The views of a scene show one set of named points, each view turned or mirrored, shifted and resized as a whole, with a little noise and some points left out.

Scene 1
View 1
k_964: [ 12  -3   8   5 -18   5  -3 -10  -7   8  14  -8   3   6  10 -11   5  22
   0   2 -13  11   4   6   4]
k_421: [ 10  -6  10  -2   8   3 -17   7   0   8  -9  -5  -4   6  11   4   5  11
   1   9  -1 -16  13   2  -7]
k_506: [ -3 -16   1  -7 -14 -13  -4  -2   7   3 -10   0  -1 -11   0  14  20  13
  23   6 -16  23   8  -6  18]
k_727: [  9  -4   8   1  -2   1 -11   1  -3   4   0  -5   0   7  13  -5   3  16
  -4   8  -7  -7  16   4  -2]
k_943: [ 19  -3   7   0   6   5 -19   7   1  17  -2  -3  -4  10  10  10   8  12
  10   4  -8  -4  -5   2  -8]
k_762: [ 16  -3   7   3  -6   4 -13  -1  -3  14   6  -4  -1   9  10   1   7  18
   7   2 -11   5  -3   4  -2]
k_513: [ -4 -10   1  -9  11 -27 -14  20  11 -15 -26  11  -3  -1   9  10  13   7
  -1  16 -13   0  41  -5  12]
k_791: [ -3 -13  18  -4  -2  22  -8 -11 -11   9  -5 -24  -6  -4  13 -11   0   8
  -4  18  19 -48  22   2 -13]
k_616: [ 15   3   7   3   7  -4 -16  10  -3  -1  -1   1   2  15  17  -9  -2  16
 -17   9  -8 -11  25   7  -5]
k_224: [ 10  -5   6  -2   4  -5 -14   7   1   5  -7   0  -1   5  10   4   8  13
   2   8  -9  -2  15   1   0]
k_288: [ -2 -10  12  -1 -10   6  -2  -9  -8   0   0 -13   0  -2  11 -13   3  15
  -6  13   1 -17  25   2   1]
k_120: [ 10  -3   2  -3  13 -17 -18  19   6  -4 -14   9   0  10  12   6   8  12
  -4  10 -14   1  27   0   3]
k_534: [ 25   4   6   7  -2   3 -15   3  -4  12  11  -1   3  17  13  -3   3  20
  -2  -1 -16   8  -3   8  -4]
k_406: [  7 -10   9  -3  -2   6 -12  -1   0  13  -5  -9  -5   0   6   7  11  11
  13   8  -3  -7   2  -1  -3]
k_295: [  4 -13   3  -5 -13  -5  -6  -3   4   8  -5  -3  -2  -6   2  11  18  14
  22   4 -15  18   0  -4  12]
k_698: [ 13  -9   7  -3   2   5 -17   3   2  18  -6  -6  -6   2   5  14  13  10
  19   5  -5  -3  -7  -2  -5]
View 2
k_943: [  2  11  13  -8   7  10   7 -15   5 -12 -19   4   1 -12   9  17  -5   4
   6   1   6   5   6  -2   5]
k_727: [  2   5  -1  -3   7  10  -2 -13  -5 -11  -3   4  13  -6   4  23  -3   8
  14  -9   7  -5  -3   3  15]
k_964: [ 10  16  -1  -4  -4   8 -20 -14  -4  -6  -7   7   4 -11   3  38 -10  16
   4 -25  -5 -11  -3   0  18]
k_534: [ 10  16  20  -9   5   6 -12 -19  -5  -1 -17   8  -1 -15   6  29  -4   9
  12 -10   8  -2  -1  -3  10]
k_406: [ -2   8  -5  -4   4  12   9 -10   8 -19 -12   1   6  -6   9  19  -9   6
   1  -4   0   1   6   1   9]
k_506: [ -5   4 -15  -1 -17  16   2  -9  19   1  10 -15  12 -16  10  34 -13  14
  -6 -12   0  14  19  -1  -4]
k_288: [  0   3 -19   1   8  10  -2  -8  -7 -23   2   6  18   1   2  23  -6  10
  11 -16  -2 -14  -7   5  22]
k_295: [ -1   9  -9  -3 -13  14   1 -10  17  -3  -2  -8   6 -16  10  32 -13  13
  -6 -12  -2  10  16  -2  -1]
k_513: [-10 -16 -11   1   0  14  11 -10   1   3  30 -17  33  -6   4  19   7   5
  22   5  24  15   9   3  -1]
k_120: [ -4  -6   6  -2   4  10   5 -15  -2   3  13  -7  21  -8   4  20   6   5
  22   4  23  10   4   0   3]
k_791: [ -5   3 -24   1  25  10  14  -5 -10 -46 -12  14  15  12   3   6  -6   3
  10  -6  -7 -23 -12  10  30]
k_224: [ -1   2   1  -4   5  10   3 -13   1  -7  -1  -2  13  -9   6  21  -2   6
  12  -2  10   4   4   1   7]
k_421: [ -3   3   0  -4  12  11  13 -11   1 -18 -10   3  11  -3   6  12  -2   2
  10   3   7   0   2   2  10]
k_698: [ -2  10   3  -5   3  12  12 -12  13 -15 -19   1   1 -10  12  18 -10   5
  -1   1   1   7  11  -2   2]
k_762: [  5  13   8  -6   1   9  -5 -15   3  -7 -16   5   1 -13   8  28  -9   9
   4 -10   2   0   3  -1   9]
View 3
k_762: [ -1 -12  -5  -6   6  12 -14  -9  -3   3   9 -11  -3  -3   6  11  -3  -6
  -3  16  -5 -21  -2 -12  11]
k_616: [-12  -1  -7 -20  -9 -10  -3  -5 -16   7   4   7   5   3  22  10   8 -15
  22   2 -13 -14   2 -13   4]
k_534: [  6 -16  -7  -9  11   8 -15  -4  -7   5   6  -6   5  -5  14  17   1  -8
   1  18 -15 -29  -4 -19   6]
k_295: [-10 -21   5  -1 -11  26 -14 -18   5  -9  13 -19 -12  -3  -2   2  -9 -12
 -13  12  14 -13 -11   5  -1]
k_791: [-38  33  -9 -16   6 -15  -5 -19 -13  14  10  -7 -14   4 -15  -6   1   0
  21  -3 -14   6  28  -4  38]
k_727: [-15   1  -6 -14  -4   0  -8 -10 -10   4   7  -3  -3   1   8   6   3 -10
  11   5  -7 -11   5  -9  11]
k_406: [-14  -3  -5  -5  -5   8  -9  -8  -4   0   9 -15 -14  -3  -3   4  -8  -7
  -6   7   3  -8   5  -1  19]
k_120: [-12 -14  -4 -18 -30  -3   3   3 -13  -5   4   6  -2   1  28  10   2 -23
   9  -3   6  -9  -8  -3  -4]
k_506: [-16 -25  10  -2 -20  30 -10 -21   7 -13  15 -17 -13  -1   1  -1 -10 -17
 -12   8  22  -9 -15  12 -11]
k_513: [-26 -14   3 -19 -50  -2   8  -6 -11 -11   6   7  -7   5  27   2   0 -30
  12 -11  19   2 -11  12 -14]
k_698: [ -5 -10  -8  -1  -5  10  -8   2  -4  -3   6 -15 -16  -8  -1  10 -12  -6
 -15   9   7 -12   2  -3  24]
k_421: [-14   0  -8 -12 -11  -5  -3  -1 -12   2   5  -4  -9  -1   8   8  -3  -9
   5   2  -2  -7   7  -5  19]
k_943: [  0 -10 -10  -5  -3   4  -9   7  -8   1   4 -10 -10  -7   8  14  -8  -6
  -9  10  -1 -16   1 -10  21]
k_224: [-11  -9  -5 -11 -14   3  -5  -5  -8  -1   6  -5  -6  -1  13   8  -1 -14
   4   3   2 -11  -2  -5   7]
k_964: [ -7 -10   0  -9  15  19 -19 -27   1   5  13 -11   3   0   1   6   4  -7
   7  19 -12 -22  -3 -12  -2]
View 4
k_964: [  1  -9  10  -4   9  -7   2  -5  -5   4  -1   0   6 -14   1   5   6   3
 -10   2   1   9  -5  15   8]
k_698: [ 7 -6 12  8 -4  7 -9 -2 -4 -1 -4  5 -9 -6 -9 -7  7  4 -6 -9 -3 -3  1  6
 -1]
k_288: [ -5 -10  11   1  -1  -7  -7  -8  -8   4   5   3   6 -13   1  11   6  11
  -6   9  16  -2   7   0  10]
k_295: [ 10  -4  12  10   6   3 -14   1  -2   5  -6   4  -2 -17  -6 -10   2  -7
  -2   4   0   1 -10  10   8]
k_406: [  3  -7  12   7  -3   3 -10  -4  -6   1  -1   5  -5  -9  -6  -2   7   6
  -5  -3   3  -3   3   5   2]
k_943: [  7 -10   9   2  -5   5  -3  -2  -3  -1  -4   3  -9  -4  -6  -2   3  11
  -8  -9  -4  -1   1   6  -2]
k_224: [  6 -12   7   5  -5   2  -6   0  -1   1  -6   1  -4  -9  -2   2  -4  13
  -4   3   4  -2   0   0   4]
k_616: [  2 -17   4  -4  -7  -3   4  -2   0   1  -5  -3   0  -6   3  13  -9  23
  -8   6   7   0   4  -2   4]
k_120: [ 10 -15   2   6  -9   3  -6   4   4   2 -12  -2  -5  -9   0   2 -17  19
  -1  10   5  -4  -3  -7   5]
k_513: [ 10 -14   3  15 -11   5 -17   7   5   5 -12   1  -3 -14   1  -1 -21  15
   5  20  14  -9  -4 -15  11]
k_534: [  7 -13   7  -7   4  -1   8  -2  -1  -1  -7  -3  -2  -6  -1   4  -1  12
 -13  -4  -8   8  -5  13   1]
k_506: [ 11  -4  11  14   5   3 -18   4   0   6  -8   4   0 -20  -5 -13  -3  -9
   2  10   3   0 -13   6  12]
k_762: [ 5 -9 10 -1  3  0  0 -3 -4  0 -5  1 -2 -9 -4  0  3  7 -9 -4 -4  4 -3 12
  2]
k_421: [  2 -12   8   4  -9   3  -6  -4  -4   0  -2   3  -5  -5  -3   4   1  16
  -6  -1   5  -4   6  -2   1]
k_791: [-14 -10  13   2 -11  -5 -10 -14 -14   2  14   7   2  -5  -3  17  19  18
  -7  -1  20  -8  23  -4   4]
View 5
k_224: [  1  10  -6   7  -7 -18  -7   0   6   6   2   1  -3   3   1  -7   4   1
   0   1   6   5  10  -1  14]
k_421: [  2  15  -8  11  -9 -23  -7  -1   3   0   3  -2  -6   6  -2  -7   5  -8
  -4   5   5   9  12   5   8]
k_288: [ -2   2  -6  16  -8 -38   2  15  11  -2  -3   5  -1   2 -15  -5   3  -1
 -16   5 -13  10   8  -1   4]
k_534: [  3  14 -16  17  -9  -6   8   5 -12   7  -2  16   0  -2   2   0  18   2
   2 -12  11   0  -1  -2   8]
k_698: [ 10   8  -8  10 -12 -16   0 -10   1  15 -12   4 -13   4   7  -7  12 -18
   8   3   9  13  12   9  10]
k_943: [  8  16 -11  13 -11 -12  -2  -7  -6   8  -4   5  -9   3   7  -4  13 -13
   5  -2  13   8   9   7   8]
k_295: [  9 -10  -2   1  -9 -16   5  -2  12  27 -20  11  -6  -1   6  -9   9  -3
  13  -1  -1  10   9  -4  22]
k_964: [  3  -2 -11  16  -8 -19  15  14  -2  11 -12  20   1  -5  -6  -1  15   2
  -3 -10  -4   4  -2  -7   8]
k_120: [ -5  15  -4  -1  -5 -13 -16  -2  12   5  13  -5   2   4   5 -10  -2  15
   1   1  12   0  11  -5  22]
k_762: [  6   7 -11  14 -11 -13   7   2  -4  12  -8  12  -4  -2   2  -3  16  -6
   3  -6   6   6   3   0   9]
k_406: [  7   5  -6  11 -11 -23   0  -3   5  10 -10   4 -10   3   0  -6   9 -14
   2   5   2  13  11   5   9]
k_616: [ -6  20 -12  14  -6 -20  -8   9   0  -8  15   1   3   2  -7  -5   4  10
 -11  -3   6  -1   5  -2   8]
k_506: [  7 -16   1  -6  -8 -18   2  -3  22  31 -19   8  -5  -1   7 -11   3   3
  15   1  -3  10  10  -8  30]
k_727: [  0   9  -9  13  -7 -23  -1   8   3   2   1   6  -1   1  -6  -5   8   1
  -7  -1   1   5   7  -1   9]

Which points are out of place in each view (at most two, in the order of its rows)? Write - if all are in place.
view 1: -
view 2: k_964, k_421
view 3: k_727
view 4: -
view 5: -
